Points on a hilly landscape, in no order, each with its height.
From any point a ball rolls to the lowest of the 2 points nearest to it. It stops when none of these is lower. Distance is the straight distance between rows; heights are no part of it.
Fifo: [-12  13 -15 -19  40  34  -9  18  29 -28  -1   6  -2  35   9  19  -2 -27
 -25   0 -14  -2  21   2 -27   4  30  49  16 -22]  height 38.1
ded: [ 18  -2 -16  45  -4 -33  -2  10 -12   1  45  -9 -48 -35  11 -22  40  16
 -10  -9  36  -3   4 -10  -5 -39 -57  -6 -29   0]  height 57.7
saka: [-31  -5  -7  19  -7  -9  -1 -26  17 -19  -8 -12  42  28 -21  18 -35 -25
  15 -14  -4 -24  -3  16  -2  -5  61  37  -3   2]  height 22.7
zage: [  8  41  -7  -3 -35 -16  12 -75  19   0 -23  36  35   4   2  -5  12 -38
  45  20 -14  16 -46  39  30  24  12 -16   9  12]  height 35.8
ler: [  2  -1 -10  29   1  -5  -7  49   4 -29   4 -24 -41  15  -5  -6 -14 -14
 -10  -1 -19  -3  17   7 -15 -53   3  24   6 -13]  height 46.1
rar: [-11  65  -5   8  -8  -4  -5 -33  34  -8  -6 -38  11  25 -45  19   6 -24
  24  40 -48   2 -27  30  40 -14  13  31 -12 -19]  height 63.3
mada: [-23 -31  31  -1  -6 -28  43 -29   2  11  -7 -33  13  26 -48  12 -15  27
  38 -38  -7  -1 -21  12   8   0  34  -7  -6  27]  height 29.2
pibuz: [-39  -5 -27  23  -7   6 -18   8  15 -21  34 -32 -11  16 -33  -5 -16  10
 -13  26  39   7   3 -16 -21   0 -11   7 -27   3]  height 49.7
Mir: [-32 -47  26 -15 -39 -19   4  12  -2  37 -20 -51   0 -11 -21   0 -16  41
  17  -5 -25   0  -4 -18   7 -21  -1 -18  -7  13]  height 18.6
Razib: [  0  23   8 -25 -15   5 -38 -10   7  -1 -30   2  21   3 -17  12  -7 -44
 -22   8 -21   2   5  17  31   4  16 -11 -23  -1]  height 38.3
vefa: [-25 -10 -22  29   2  32   3 -16  40   6 -44 -27  31  15  14 -26  -7 -34
   7   2   7  19  -5   4 -10  17 -48 -17  42  17]  height 23.1
boga: [ 19  -8  22 -32  22  -6   3 -18  -4  30 -20  21 -40  -3  15   1  61 -23
 -28 -10 -17 -20   0 -10  24  42  -5  13  14  17]  height 30.8
Moda: [-22   7  40 -38   8 -21 -15  12  26  40 -20 -17   2  -5  -8  20  32   0
   0 -28 -41   3  13 -13  35  -2  -5 -11 -15  10]  height 21.8
tufab: [ 11  13  -3  20 -10 -26 -29  -2   2  15  17  -1 -41 -26 -13   5  60  12
  -7  34   2  -1  -7 -13  28  17  -5  25 -10   2]  height 54.9
Lozi: [  6  18 -11 -34  15   3 -32   9  -6 -27  26  22 -19  -2  -6  22  30  34
 -41  18  32   8  18 -31 -19  28  18  35 -30 -14]  height 33.9
dotov: [-17   3  -3 -12 -15  10 -13 -21  32   3 -38  30  56  16  30  12 -22 -20
  36  -1 -27  14 -13  18  17   9  -7 -29  34   7]  height 15.8
sisif: [ 23  20  -4  15 -26 -33   7 -24   2  -9  13 -15 -36 -10  -3 -19  41  25
  14  25  13  24 -15   2   6  38   4  10  -8  -2]  height 57.9
mize: [  5  28  -4 -26 -16   8   5 -33  26 -18 -10   1  -4  37   2  -6   3 -10
   1   9 -10  24 -15  16   8  46  24  -3  -5  -6]  height 32.4
Rufif: [ 18  14   9 -26  -9  11 -31  39 -14 -32 -13  -9   6  12  10  15 -49   0
  -7  14 -43  15  16  14   3 -13  13 -25  -5 -28]  height 28.1
Lik: [  2 -31 -40 -16  12  20  -6   6  -4  26  11  35  18 -33  40  -1   9  52
 -10   9  29  -2  20 -56 -25  11  -2  48  40 -19]  height 27.0
domog: [ 25  -4  10 -13  23 -12   4  50   1  11   3   1 -33  -6  36  13  32  23
 -11 -33 -26   4  25 -13   5   0  -8   5   6  -7]  height 35.5
Muge: [-20 -23   1 -41 -13  19   6  -9  10  -3 -28  -1  31  42   2   6 -48  -2
 -21   3 -26 -10   5  -7 -26  26  48   4  20  -3]  height 30.1
Vidol: [-17 -28 -24 -40  18  11   1  12 -10  30  -3  29  29 -27  24  15   4  21
 -15 -18  36  -3  24 -54 -18   9  10  38  16  -1]  height 28.0
Betis: [ 41  -9   5  12 -12  -3  21 -31 -37 -30 -17  22  17  22  13  -8 -32 -40
  15  -9  -5 -10  -4  45 -12   7  38 -20  15  12]  height 25.6
modul: [-24  10  -9  27 -22   1  11 -10 -15 -38 -13 -51  -7  33 -54 -14 -35 -31
  -9   6  29  -4 -30  27 -20  -2  11 -13 -28   8]  height 24.2
safu: [ 23  -8  -5 -16 -22 -12 -17   1 -33   8   4  64  36 -42  32   7  -4  22
  10 -16  39  -3  21 -21 -10   7  13 -12 -17   1]  height 11.0
ved: [-26  32   6   5  40  31  -3  14  36 -21 -18 -47  -1  32 -20   5 -18 -50
  -1 -13 -33  10  -8  32  11 -17 -22 -22   2   7]  height 51.5
goko: [ 13 -30  11 -19 -20   4 -10  -1 -13  23 -30  -5 -34   1  11 -12  32   1
 -34  19 -17 -12   5 -18   3  24  -1  16  15  10]  height 25.8
let: [-15 -30 -23  12   6  37 -24  14  -4  10 -27  -2   5  -1   5  -7  -5 -42
 -45   8   4 -21  18 -19 -18  -2 -12  19  26   8]  height 39.5
tis: [ 17 -27 -18   9 -18   3  -4   7   0  26   0   7   4 -20  47 -27  -5  48
  10  24 -16  15  -5 -10   1   1 -30  -4  36  -8]  height 22.4
Sute: [-14 -15   2  -1 -29  -5  21  -3  -3 -15  -9 -62 -31  28 -33 -13  -7   0
 -20  -6  12  -1 -10   7 -10  11  15   3 -27   8]  height 25.9
mifu: [ 17 -10 -17   2  25  -9  -3  57  -1  11  32  -2 -40 -16  36   2  29  54
 -17 -14 -12   3  32 -26  -9 -35 -22  22   8 -18]  height 41.2
zil: [  6  -8  19 -11 -27 -30  33 -29   9   6 -33 -17  15  29  20  -4 -10  11
  40 -37 -28   9  -6  15   8   8  22 -22  19  12]  height 32.7
Tumu: [-18 -17 -12  36  -6  -1 -15  -8   5  -7   9 -12  30  -6 -17  -3 -26  -8
  13   2  44  -8   1  -6 -10  -9   0  -1 -15  10]  height 48.7
pinit: [-36 -19  29 -16   8  -2  28 -16  11  12 -15 -16  29  30 -36  23 -25   2
   8 -32 -24  -9 -11   5   3  -2  36  -9  -6  10]  height 27.4
Tifa: [-17  11   7   9  22 -19 -20  14  29  16  14   7  22 -26   0  29  22   5
  21 -24  16   9  24 -30  13   0   9  21 -19   3]  height 46.8
kul: [ -1  54  11   1  -3 -13  22 -66  27 -11 -13  30  41  16  13   9   9 -29
  47 -14 -17  12 -30  44  37  21  19 -10  -5  16]  height 38.9
nofe: [-12  -7  12   0   8  11   7  44  -2  15  11 -28 -16  -6 -13 -19 -30  34
   4  30 -27  16  -6   4   3 -24 -39 -34  14  -5]  height 23.7
vasog: [ -4  25   6  -3 -50 -25  21 -61   6   4 -48   8  48   8  -2 -18   1 -12
  68  20 -28  -3 -48  30  33  -1  -3 -19  23  10]  height 33.4
Dazi: [-33 -25 -13 -41  29  27   7  21   2  20   7  23  35 -14   3  11 -26  38
 -15 -10  37   5  20 -48 -36   4  13  12   4  -6]  height 28.7
ves: [ 30 -12 -21   4  27  21  -2  23 -13  -7  13  30 -25  -9  36  -1  20   0
 -26 -15  10 -11  29 -27 -30 -15   4  52  20 -22]  height 36.6
movom: [-11  -5  26   5 -22 -27  47 -39  28  16 -19 -39 -11  56 -32 -19   9  22
  28   3 -43 -12 -40  13  23  -4  21  25  37   6]  height 29.4
Boval: [-14 -14  -5 -32  -2  12  -8  -9  -7  36  -3  31   5 -15  -2  -4   7  32
  -7  27   8   1   1 -28   6  37 -18 -13   4  14]  height 49.0
Kat: [-18 -25 -22  45 -15 -16  -8  44   1 -27  12 -47 -31   1 -21  14 -18  11
  -1  -3  -8 -10  14 -16 -22 -59   2  30  -8  -5]  height 47.9
vum: [ 37 -35  -9   2 -14  19   5   7 -47  32  -3  17  -4 -37  30 -38  -1  10
 -27   3  13 -15   1  -6 -11 -15 -47 -35  15   9]  height 42.6
Mim: [ -1  21  -2 -22  21   0  -8  25  16 -37  11   0  -7  33   7  30  -4  -3
 -20 -28   2   2  32  -3 -18   7  56  45 -23 -22]  height 36.0
til: [ 11  20 -22  16 -14   6 -21 -17 -10 -39  39  13 -27  -8  -7 -30   4   6
 -29  19  66   5  -3  -7 -23   1 -52 -18 -29  -8]  height 24.6
Lun: [  6 -23 -10  24  -2 -24  22  17  13 -19  15 -32 -20  19  20   6   5  37
  11 -49  10   6  21 -21 -26  -5  25  36   0  -3]  height 31.5
gobe: [ 18  16  -5 -24  -3  -4 -29  43  11  -6 -13   0  -8 -11  33  13  18  33
 -11  11 -31  31  25 -12  15   4 -14   2  -1 -13]  height 29.6
som: [ -8  31   2  -8 -14  24  -1 -29  -6 -19 -36  -2  29   2 -24 -21 -35 -53
  22  40  -1   3 -41  44  20  13 -18 -29   5   2]  height 28.8
fotot: [ 20 -14  16  16 -34 -17 -15 -29 -25  14 -33   4  19 -27  -5 -12  -4 -53
  17   4  -7 -14 -10  25  26 -10   9 -14   3  19]  height 44.1
dob: [-24 -24   8  -3  40   3  35  31   2 -10  20 -22   0  21 -19  35 -22  26
  -6 -55  23  -3  23 -18 -43 -32  29  19 -20 -13]  height 33.5
sala: [ -6  16 -19  25  15  -2 -10  54  15 -34  11 -16 -45   6   5   0  11 -11
 -21 -12 -10   8  20  -2 -13 -37 -27  -4 -15  -7]  height 49.2
Mevek: [ 30  -4   4  12  11   9   3  -4 -33 -16  20  27 -15   2   0  -3   0 -38
 -27 -14  34 -22  18   5 -23 -13   7  -2 -13  -4]  height 32.8
tigov: [-17  -1 -18  20 -15  10  11 -15  -8 -45  -4 -42  22  33 -42 -11 -55  -8
   6  21   8  -5 -16  33 -18 -10  20  -2   2  -4]  height 22.5
Zeni: [ 23   7  -5   4 -31 -21  17 -20 -25 -12  28 -12 -68  -2  -4 -16  35  37
 -15  30  19   3 -17   2 -10  41  -1  11 -15  -8]  height 58.8
bada: [ 23  -5 -36 -18 -11   4 -33   0 -40  17  13  33   4 -52  39 -21  26  45
 -35  10  32  -9   8 -37   2   3 -40 -17  -9  -7]  height 51.2
lilo: [  2  -6  -5 -13 -26  -4  -9 -26  -7   9 -14  57  62 -18  22  11 -11 -15
  42   7  -3   3   2  14   7  15  16 -22  11   6]  height 12.1
fatok: [-20  -5  -6  16 -16  -1  18 -41   2 -34 -25 -28  47  42 -29  -1 -59 -15
  15  -1 -22 -14 -24  42  -3  -3  47   9  17   4]  height 20.9
mar: [ 16  20   4   7  21   0   5   0  11  -5  -9  -1 -26  -2  30  -5  52 -22
 -14 -27  18  10   6  10   4  29 -32 -25  -2  21]  height 40.2
vusos: [ -1  31  23 -12  25 -12   3  11  34  16  -9  -5  -1  18   4  18  20 -13
  20 -34 -33  15   3  21  30   5  -6 -21  -4   1]  height 30.4
Sosu: [ 12  31  31 -23  25   3   3  35  -4   4  24  10 -19  -4   4  12   3  16
   9  23 -48  15   4  19  32 -25   3 -10  -2 -16]  height 53.0
Vevup: [  0  43  10  22  34   2  24 -33  31  -7  30  25   8  18 -13  18  10 -20
  31   6 -19  -3 -16  34  18   6  41  38  17  -3]  height 20.0
kubun: [ 27  -8   5  20  -7 -31  23  -7 -26  -3  58  -3 -57  -4  -4  -8  20  23
  -1   5  36 -11  -2  -9 -12  -6   3  24 -17  -4]  height 59.8
Raduk: [ 17  -9   8  34 -24 -21 -27  -7 -22  13  -6  15  15 -46   5  -8   8 -42
  11 -11  26 -17   4   4  15 -12  -4 -11 -10   8]  height 46.2
Pak: [ 11 -60 -20  41 -17  14  26  -6 -27   8  -1  -5  25 -19  27 -30 -33  19
   1 -21  29 -10  -6  -2 -32 -15 -19  -8  31   5]  height 44.2
lubi: [  7 -49  -5  10 -23   2   9   5 -42  -5   6  14  31  -9   2   0 -56  19
  18   8  11 -16   0   7 -27 -18  17  -7  20  -4]  height 44.8
suv: [ 11  28  -9  -5  -2  18 -15 -32   9 -19 -15  16   1   6  23 -10  14 -19
  -7  24   9  23 -11  12   3  46  -7  -7  11  -9]  height 34.7
Daso: [-12  33  21 -44  16  30   3 -19   1  14  -5  20  -1  -5 -27 -10  -6 -11
  -6  55 -11  20 -36  17  20  44 -16 -33  -5  10]  height 33.7
Lan: [ -9  12 -20  30  -2  -8 -26  43  17 -15  -9 -38 -19  -9  10  -5  22 -24
 -11 -20  10  14  16 -16   5 -20 -33 -14 -22   8]  height 52.2
Pafen: [-11 -32 -14   5  10 -11  29  24   0 -24  32 -16 -13  22   2  13 -13  53
   2 -46  35   1  29 -24 -50 -15  22  24 -20 -17]  height 32.5
Kevi: [-25  32   1  16  32  34 -11  36  20  -7 -16 -20   0   4  -5  -5 -12 -41
   1  14 -26   9 -15  26  16 -28 -57 -24  13  -4]  height 54.8
Kefot: [ 24 -29  29   1   0 -23  42  -4 -12  20  -8  -7   4   0  19  -4   0  10
  22 -34 -20  -1  -5  13  -1  -4   4 -13  28  16]  height 34.5
Fomaz: [  3 -15 -20  21 -12 -14 -39  -1 -19  17  29   0 -40 -47  -1  -8  46  24
 -24  42  30 -19  -2 -37   9  -2 -22  30  -6   2]  height 51.7
kogaz: [ 18 -46  -5   2 -22 -11 -28  34 -38  33 -14  -3 -22 -47  24   2  16  -8
 -34 -21  -1 -31  26 -31   0 -37 -11  16   0   2]  height 19.9
muden: [ -6  32  11  -5 -22  -5 -22 -21  -2   4 -34 -16  21  -6 -31  14  -3 -72
   8  10 -27  -6  -9  29  39 -12  12 -14 -16   7]  height 41.0
Veduv: [  8   6 -22  37 -16 -29 -36  29   4 -16  14 -22 -19 -41  22 -10  27  15
 -11 -19  26  14  23 -19   6 -36 -56 -23 -42  -5]  height 55.0
fifan: [  8  37  -5 -12   3   0 -27  14  17 -15   1  11  19 -13  33  10  12  11
   5 -37  29  39  24 -16  13  17 -21 -41 -39   1]  height 41.5
gipog: [-19 -15 -14 -15   3  45 -23  -3 -19   0 -14  15  11   4  -9  -6 -25 -44
 -46  15  28 -16   4 -14 -23  18 -10  -6   2  13]  height 38.2
talut: [-20   1   3   4  12  20 -19  -2  38   6 -27  -6  34  19  14   2 -18 -31
   5  -6 -18   6   1   6   1   2 -11  -4  27   4]  height 19.5
loko: [ -4  -5   0 -19  26  39 -14   4 -38  -3   8  42   1 -12 -21  -5 -11 -47
 -52   6  43 -32   6 -13 -30  -5 -22  -6  -7   6]  height 36.7
vem: [ -9 -31  -1 -18  -6  17 -12  35  -5  34  -6 -15  10 -12  11 -21 -26  42
   3  19 -32  15   0 -17   3 -16 -40 -17  33  -2]  height 18.8
Fened: [-11  -5   8 -17  20 -10  14  33   9 -28  -9 -11  18  34   5  37 -11  -1
 -10 -61   6   2  34 -20 -33 -18  56  34 -22 -20]  height 34.8
nupa: [ -1  34  18   6  69  15  24 -22  17   6  18  29  -9  12 -18  18  27 -49
   2  -6 -19 -13 -12  28  21   8  20  23   9   2]  height 34.6
mut: [-11   4   7  25  51  22  40 -18  10  16  16  -5 -45  15 -18 -23  32 -46
 -18   2  12 -13 -16  18  -4  19 -27  -6  13  19]  height 40.0
Pobuz: [ -7 -46  -5   1 -17 -15 -24  29  -8  31 -20 -19 -24 -17  15   8  18   0
 -21  -4  -8 -23  25 -35  11 -17  -6  34   4   4]  height 22.8
Vog: [ -1 -21 -18   9  -8  -3 -17  14   5  13   6  15  15 -16  29   2  -3  45
  11  14   1  13  13 -29  -7   1  -3  29  23 -12]  height 25.1
Tabil: [ 25 -28  39 -10   6  -8  43  11 -33  27  -6  -4 -23  -3  -1 -12  -6  10
  16 -11 -35 -12 -18  25   2  -8  -5 -41  19  11]  height 37.1
rog: [-20  21  11  -3  32  -3 -30   9   6  33  23  33   9 -32 -20  35  29 -11
   7  12  12  -9  15 -27  18  -4  16  43 -10  -6]  height 50.2
Girog: [ 26  35 -10 -17 -15  12 -32 -20  17 -35 -18  46  29 -10  34   7  12 -12
   2   7   9  31  -1  11   8  62  -6 -11 -11  -3]  height 36.9
zazuf: [  3  29  16  -4  22  -6  15 -23  27  -4 -13  26  22  14  27  13  11 -30
  30 -45  -4  16  -2  31  18  22   9 -19  -6  18]  height 37.0
Gat: [ -9   1   3 -43 -22  10  21 -34  10 -22 -22   4  20  57  -5   0 -33   3
  -8  15 -36  -1 -11  18 -12  38  51   2  11  -9]  height 30.7
fos: [ -7  12  -2 -45 -14  17 -37  -4 -13 -12 -17   9   5   9 -17  16 -10 -14
 -31  33 -19 -10   8  -7   9  25  37  12 -16  -5]  height 36.2
zuve: [-20 -12   3 -19  -7   2   4 -21  14  29  -4  29  19   9 -11  -3  -2  13
  19  49 -23  -7 -23  -1  12  20  11  -3  33   9]  height 47.5
tasi: [-12  12 -14  56  40  13   9   2  29   4  19   0  -6  -4   6 -16  21  -9
  24  12  22  12 -10  13   5 -16 -42  -3  32   9]  height 20.1
Gani: [ 27 -28  12 -11 -12   1  15  19 -36  33  -2 -13 -33 -30   9 -31   7  24
  -8  -2 -10  -3 -12  -5   3  -6 -33 -42   5  10]  height 40.5
gife: [  7  26  13   9  43  28   3 -25   6   6   7  29 -27   4 -19  -7  39 -63
 -14  20  -3  -5 -20  27   7  22  -9   7  13  17]  height 46.0
bolo: [ -1  29  16 -25   1  20   2  16 -16  12  -9  -7 -16 -11 -21 -21 -10  -1
  -3  45 -14  19 -24   8  16   5 -36 -49  -2  -1]  height 29.8
gena: [-17  43  18 -30   6  18  10 -40   9   3  -3  17  16  13 -38  -3  -5 -37
   3  40 -12  -1 -37  31  23  18   5 -25 -15   5]  height 32.6
mif: [-15 -17  13  -4 -31  -9  39 -34  14   3 -12 -42 -28  46 -31  -8  -6   7
 -14  11 -28 -16 -24   7   7  18  34  19   9   9]  height 27.3
fiz: [  3  -5  19  20 -13 -41  59 -30  15  -7 -16 -45  -1  32 -11   0   3  30
  51 -32  -3  19 -27  19   8   3  10 -14  -1  20]  height 31.1
Gotep: [ 28  12  19 -41 -18  -8 -37  36   0 -15 -16  15  13  -9  24  13 -22  17
   0   0 -45  22  26  10  14   0  13 -16 -14 -22]  height 30.6
turil: [-15  33   3  29  29  32 -22  31  12 -22  17   0   8 -13 -16  -1 -31 -39
  13  22  -9   2  -5  34  12 -46 -37 -20   2  -8]  height 58.0
Bufef: [  2  17 -30 -14   4  -5 -26   9  -5 -15  34  19  -9 -23   5   1  17  54
 -30  -8  64   2  27 -39 -21  13 -18   1 -36 -14]  height 32.1
zed: [ 16  18 -19  16  11 -21 -27  10  21 -13   6  12  18 -13  46  11  20  18
   4 -40  25  18  35 -18   0  10  -4  18 -18 -10]  height 44.0
bozif: [  8  26 -14  54  12  -1  11 -10  18  -3  31 -15 -27 -15   3 -35  38   2
  19  25  29  21 -25   9   2  -5 -58  -7  14   7]  height 6.2
Kunu: [ 40  -4 -33  -1  12  16 -31  11 -17 -12  10  38  -3 -38  40 -13  34   7
 -35 -11  38 -13  31 -35 -20   5 -30  25   4 -13]  height 33.1
Sofot: [-20 -43  24   8 -10 -34  14  15  -9  42  14 -30   1 -22 -24  24  -5  47
  26  -8 -12 -12   1 -18   7 -38  14  -2  -9   5]  height 21.4
tavo: [ -1 -21 -14 -15 -22   0 -38   2 -18  23   9  17  -3 -43   3  -5  21  27
 -27  49  24  -2  -3 -34   6  23 -19   6   3   4]  height 50.1
dipe: [ -8  15  19   7 -33 -29  31 -36  14   1 -33 -19  27  25 -22 -11 -12   8
  50  22 -49   1 -40  21  27 -13  14   7  37  -3]  height 31.6
Gosuk: [-26  -8  10  -2   8  -8   8  -2   9   5   4 -16  17  13 -44  23 -28 -10
   0  -6 -10 -21   2   8  -9 -20  51  31  -9   0]  height 25.0
fegod: [-15  -4  -7 -58  -3  15 -25   7  -6 -12   4  12 -21  15 -17  14   5  22
 -53  40   2  -8  11 -26 -14  44  43  35 -20  -2]  height 35.2
Gake: [-26  32  -1   6  26   7  16  20  36 -39  -6 -57 -24  46 -16   6  -5 -12
   2 -12 -23  21  -6  29  -5   4 -10  -8 -16  -3]  height 48.8
Pogen: [ 19  23  27 -18   5  16   9  20 -21 -32   6  -2   6  12 -15   0 -57   6
   9  -2 -27   5  -3  47  -8 -19  16 -44 -12 -15]  height 23.8
Dugu: [ 31 -16  16  12  -3   2  25 -11 -33 -12  -7  19  -8   5   8  -7  -5 -45
   1 -29   9 -22   7  21 -19  -3  26  -3   9   6]  height 29.1
Refez: [-28 -26   9 -58   9  25   8  22  12  17 -17  13  12  20   4  14 -20  17
 -28  -1 -12 -12  18 -34 -20  14  24  15   9   1]  height 29.5
zaf: [ -5 -31  -3  13 -13 -13  -8  -8 -21  21  -6   4  28 -40   2  -2  -8 -15
  -1 -29  48  -4   8 -27  -3  -2  -4 -27 -26  19]  height 47.7
luta: [ 20  -9 -12 -14 -21  -3 -13 -10 -17   0 -10  51  48 -25  43   2 -29  -2
   7 -26  26   9  18   1 -13  15   4 -39   1   1]  height 8.7
nesot: [  2  17  28 -36  -1  15   2   0   7   5 -14  -8 -10  29 -17   7 -17   0
  -8  38 -83  -5 -25  16  25 -15  17  11  17 -18]  height 60.2
Zupu: [ 21  39  -4 -23   3   6 -27   2  19 -13   5  24  19 -15  40   6  25  30
  15  -3  19  40   4  -1  18  42 -35 -40 -18   0]  height 39.6
mesob: [ 29 -31  -6 -16  -1 -31  -7  23 -28  36   0  21  -2 -45  31  10  23  26
 -12 -37  24 -21  29 -41  -2 -21   8  27 -17  -8]  height 15.9
Kor: [ 33 -56 -17  10 -23  14  15  -6 -52  19   1  18  -2 -23  19 -32 -24   0
 -26  -7  36 -21   0 -19 -29  -4 -15 -20  10   6]  height 43.6
Niv: [ -1 -37  16 -11 -24   0  19  -7 -36   7  -5  27  30   4 -24   9 -54  21
  16  23 -31 -14  -4  14  -7 -18  45  -6  27  -3]  height 45.5
rofi: [ 17  17 -32  10   3  10 -36 -12  -9 -20  35  37 -22 -25  13 -10  42  16
 -44   8  52  -6  14 -23 -19  20 -40  12 -24  -7]  height 29.3
paz: [  3  43   8 -29 -20   7  16 -15  23  -6 -18 -28  -2  48 -32  13 -16  -2
   9  38 -81  -2 -34  21  28  -2  28  31   9 -26]  height 61.4
kek: [  5  51  24 -12  39  -1  -6   4  24   9  29   5 -29   5 -23  35  32   5
   5  22 -43  11  -2   9  48   5  15  15 -22  -9]  height 42.9
mimam: [ 15   3 -27  35 -31  -2  -1 -18 -11 -24  37  -7  -4 -17  -6 -33   0  21
   6  13  58  11  -5   0 -27  -2 -32 -19 -23   1]  height 21.5
Pim: [-13 -18  10  31  21  12  16  33   4 -19   3 -24  -2  16 -10   4 -33 -22
   5 -17  -6  -6   4  15 -22 -51  -3  -8  11  -9]  height 43.4
ketop: [-17 -23   3  45  13 -30  16  18  17  13   8 -28 -21   3  -4  19  23  13
  16 -43  12  -8  14 -17  -4 -26  24  36  -3   8]  height 29.0
kemek: [  3  -6 -20  38  56  22  21 -10  16   6  20  14 -15   7  15 -19  23 -23
   0  -9  25  -2  -2  -1 -17  10 -28  13  32  12]  height 31.2
sibu: [ -3  17 -11  49  -2 -10  18 -25   8 -16  32 -19  -3  -6  -4 -37  12   9
  27  -2  62  14 -25   4 -11   3 -48 -24  -9  12]  height 17.7
sil: [-18  12  -1   5  -9  21  -1 -38  22  13 -40 -13  15  12 -11 -28  -8 -48
  17  23   9   7 -34  24  13  21 -39 -32  11  20]  height 26.2
Zek: [ -5 -37 -23  12  21  18  10  25  -6   2  -3  -2  -5  -3  17  -4  -4 -19
 -13 -24  22 -23  34 -29 -27 -17  -1  27  26 -13]  height 39.1
tesi: [-46 -32 -32  39   2   3   7  31  15 -11  22 -49 -15  14 -28   2 -18  12
 -17   1  18  -6   8 -19 -26 -30  -3  30 -14   3]  height 48.9
Dida: [-24 -20  34 -19 -35 -23  -2  -2  18  42 -31 -45  -5   1 -20  12  10   9
   8   0 -44  -2 -10 -17  29 -13  -7 -16  -5   9]  height 16.1
rofud: [ 13  25  23 -11  -7  -9  18 -14 -19 -29  -2  -3  34  14 -17  23 -49  -2
  30 -18 -23   1  -4  48  11 -12  44 -36 -24  -8]  height 19.0
Meb: [ 21  24  17 -34   1  10  -7   9  -3   6   6  19 -26  -3  -5   1   6   7
  11  60 -63  15 -18   6  26   4   2  -1  12 -22]  height 57.5
vume: [ -8  10  16  10  16  -3 -34 -11 -24  31  32  41   3 -38 -41  11  16 -25
   4  50  10 -18  -7 -11  28  -6   2  25  -4   2]  height 54.7
Vuzi: [ 20  16   1   1  26  10  19  21  13 -19   7  -6 -16  16  44 -15  26  20
  -5 -40  16  23  14   7 -16  19 -28 -36   0   2]  height 43.7
darus: [ 19  13  13 -25  31  -4  -1   5 -14  28 -13  15 -30 -18  38   0  61 -12
 -30 -40  12  -7  12 -11  17  33 -26  -9  -7  25]  height 35.9
mapad: [ 19 -22 -15  37 -28 -31  -5  -2 -27   5  49  -1 -52 -28  -2 -20  22  28
  -5   1  41 -17   2 -21 -15 -28 -21  25 -21  -5]  height 59.5
gul: [-12  47   9   6  16  -8 -10 -18  32  -6  25   1  -4   4 -25  14  22   7
  12  31 -27  18 -14  11  38   9  18  25  -7 -11]  height 33.0
berop: [-16 -22  -1 -26 -27   4  18 -30 -20  16  -7  49  43  10 -13  -1 -33   7
  25  44 -35 -21 -21  14   2   5  42   0  34  -2]  height 46.3
vut: [ 32 -25  -5  -6 -31 -35 -26   9 -44  21   8  33  12 -49  33   4   4  33
   3 -21  31  -6  30 -37  -3  -7   4   7 -17 -18]  height 13.2
Vabo: [ -1  31  -2  15  20   2  18  15  31 -30  10 -20 -19  41  15   0   6  20
   8 -22  -2  25  11  13 -11  14   4  -5  -6  -9]  height 46.4
Mip: [ -4 -27 -16  27  35  27  19  31   0 -16   5 -10   5  10   4   2 -24 -20
 -18 -54  25  -7  16 -12 -50 -35 -25   0   9  -3]  height 40.9
mez: [-21 -42  11  35  16 -26  14  21  -8  26  33 -16   8 -28 -19  25  -2  39
  21 -20  22 -16   4 -25  -6 -30  10  16 -13   4]  height 24.9
zefof: [ 30  10  19   5 -34 -16  25 -37 -33 -33  -9  11  26   9 -13   8 -41 -16
  27 -13  -3  -6 -16  56   1   6  47 -37 -11  -1]  height 22.2

Two balls start at each pair of points below. Name the first point that both come to, or write -.
Tumu / Pim: rofi
Kor / mapad: -
vasog / berop: fatok

Where does a ball stop that starts at each point below?
Zupu: vem
Pobuz: luta
som: luta
kul: fatok
Fened: Dida
Refez: vem
Kevi: luta
kubun: fatok
lubi: fatok
pibuz: rofi

Call two points neighbours if one is among the 2 nearest of the other. Go from one point of each pair to the other, from neighbour to neighbour, staying as low as possible. Name the highest point that can't be avoided.
Vevup / rofi: gife
vem / luta: Daso
rofi / rofud: let
Dida / fatok: kul
gobe / rofud: Gotep
